Points on a hilly landscape, in no order, each with its height.
A ball rolls from a point to the lowest of its 5 nearest points, and stops where none of them is lower. Distance is the straight distance between rows; heights are no part of it.
(657) h=326: [130 111 115 140  74 119 165 106  72 120  81 118 177 117]
(595) h=127: [132 115  95 171 181 120 150 211 140 142 145 132  89 137]
(89) h=519: [121 145 155  98 129 153 118  92 112 106 137 100  92 106]
(429) h=180: [119 148  52 152  88 140  92 157 193  87 131 133 128 200]
(509) h=552: [117 117 160  77 143 135 117 119 135 115 168 124 108  87]
(33) h=231: [132 176 123 139 133 166  87  70 177  88 109 108  90 162]
(463) h=88: [122 104 113 104 187 112 138 172 166 123 157 139 104  98]
(763) h=333: [127 120 180  73 120 133 115 123 113 148 170 141 122  91]
(557) h=67: [117 107 129  89 183  98 129 171 156 138 181 141 110  86]
(317) h=175: [130 107 107 124 196 100 140 193 152 129 164 142 100 101]
(158) h=218: [122 153 109 134 154 161 111 124 209  92 114 122  95 155]
(750) h=435: [120 146 109 127 167 142 128 136 198 101 130 115  92 132]
(621) h=210: [126 156  96 136 126 157  91 115 213  87 108 121 106 183]
(529) h=192: [159 109 136 147 112  84 156 106 100 172  91 168 204 143]
(267) h=209: [123 154  90 133 135 158  94 127 211  94 103 127 106 170]
(66) h=128: [126 107  99 126 190 116 144 185 168 122 148 137 102 113]
(734) h=90: [125 123  86 153 187 121 143 200 161 136 137 129  97 138]
(159) h=94: [145 103 148 129  89 124 132 113  65 154 116 138 173 121]
(527) h=350: [121 121 165  72 137 129 117 124 132 127 166 140 111  85]
(705) h=384: [116 148 132 115 148 151 115 103 167  89 125 102  88 118]
(2) h=197: [119 149  68 159 120 150 103 152 212 104 115 131 115 185]
(128) h=753: [119 135 158  96 140 149 121  99 127 107 148 109  96 102]
(115) h=64: [120 143  74 172 151 131 136 202 164 134 127 130  94 160]
(654) h=181: [135 116 187 105 102 133 115 114  76 159 148 147 147 120]
(708) h=216: [114 118 152  75 154 119 123 139 149 121 174 137 114  86]
(269) h=393: [142  99 117 136  82 101 166 109 104 128  80 140 201 123]
(25) h=171: [121 115 111 113 188 118 141 162 174 118 151 120  92 103]
(221) h=358: [125 139 155 115 107 150 122  89  89 108 135 104 105 107]
(88) h=177: [143 105 139 146  97  99 143 110  81 163  98 153 190 136]
(538) h=142: [113 110 154  70 155 101 120 147 156 146 186 147 123  84]
(408) h=104: [108 125  85 150 178 122 143 183 181 123 134 129  97 138]
(478) h=300: [115 142  96 144 163 136 125 158 207 106 120 116 103 146]
(656) h=178: [156 133 169 161 155  76 162 108 102 210 116 159 190 149]
(212) h=298: [149 105 120 140  90  97 150 110  94 142  84 146 203 131]
(650) h=295: [131 123 125 140  80 129 149  99  65 112 102 101 149 111]
(113) h=286: [126 121 193  89 109 138 109 128  99 173 174 160 142 114]
(105) h=148: [145 112 173 133  96 118 129 120  75 171 121 151 175 132]
(374) h=162: [154 120 181 139 122 108 133 116  87 200 120 167 178 144]
(61) h=240: [148 104 132 140  95 105 146 116  78 145  87 144 189 136]
(761) h=878: [117 132 143  86 157 139 126 118 152 107 159 113  96  95]
(258) h=403: [112 121 143  88 164 124 130 136 159 118 160 129  96  92]
(280) h=76: [124 130  88 165 166 130 140 198 162 134 134 125  92 155]
(86) h=279: [128 173 130 136 130 156  94  61 146  87 112  95  89 147]
(620) h=138: [122 148  63 179 138 137 117 188 172 128 134 132 107 183]
(326) h=203: [151 126 196 148 138 115 132 123  87 216 140 168 176 148]
(495) h=101: [128 114 177  97 101 142 115 108  76 143 151 139 128 107]
(741) h=215: [121 162 114 130 147 163 106  97 194  91 110 112  92 150]
(528) h=334: [122 154 116 152  83 140 134  70  79  95  99  71 120 120]
(227) h=264: [130 130 142 132  86 135 130 101  61 118 115 110 143 112]
(316) h=316: [123 138 140 128  98 142 119  81  85  97 131  92 109 106]
(793) h=277: [116 127 110 124 183 131 140 164 182 115 138 125 100 110]
(350) h=188: [141 117 160 121  86 135 127 111  59 142 131 134 147 116]
(199) h=398: [133 104 109 131  77 101 170 103 100 118  66 134 195 123]
(569) h=131: [149 109 154 134  92 119 125 116  64 159 108 147 180 128]
(548) h=146: [114 143  76 163 154 126 128 177 189 114 119 122 104 160]
(74) h=213: [115 113 174  69 133 117 113 137 143 157 183 153 126  97]
(368) h=93: [117 148  50 161  99 135 100 178 181 113 138 133 119 192]
(695) h=328: [133 114 103 170 185 127 147 219 104 155 153 138  86 143]
(117) h=405: [130 125 172  83 121 143 112 108  98 125 157 127 117 100]
(681) h=154: [145 113 179 128 104 121 124 118  66 182 131 158 173 133]
(149) h=249: [114 144  54 176 113 135 114 182 167 126 137 131 102 189]
(696) h=452: [127 114 100 140  59 117 166 103 103  93  60 103 179 126]
(99) h=289: [145 108 122 138  89 109 146 116  73 138  89 132 182 122]
(555) h=299: [117 137 126 135  84 139 128  89  70 106 103  86 132 115]
(680) h=173: [151 127 154 151 143  79 158 107 103 208 112 162 198 148]
(747) h=268: [129 124 156 111  92 143 116 100  72 131 131 115 120 101]
(612) h=712: [113 143 132 112 164 141 122 114 174  98 138 109  87 117]
(471) h=60: [120 173 127 141 125 151  99  57 116  91 108  84  87 134]
(423) h=335: [138 109 125 139  75 121 149 108  69 124  96 120 180 117]
(345) h=276: [122 156 136 132 111 146 119  64  93  95 115  88  98 123]

Call two points neighbours if one is among the 5 nearest of the other. Go from one point of each pair to the other, from neighbour to neighbour, staying as low as possible. Name the highest point that can't be avoided.
(471) / (368): (33)
(368) / (495): (113)
(115) / (368): (620)
(495) / (159): (654)
(115) / (557): (66)

For each start below, name the point where the ball stops.
(527): (557)
(555): (159)
(528): (159)
(408): (115)
(612): (368)
(158): (368)
(708): (557)
(89): (471)
(61): (159)
(656): (159)
(258): (557)
(221): (495)
(621): (368)
(793): (557)
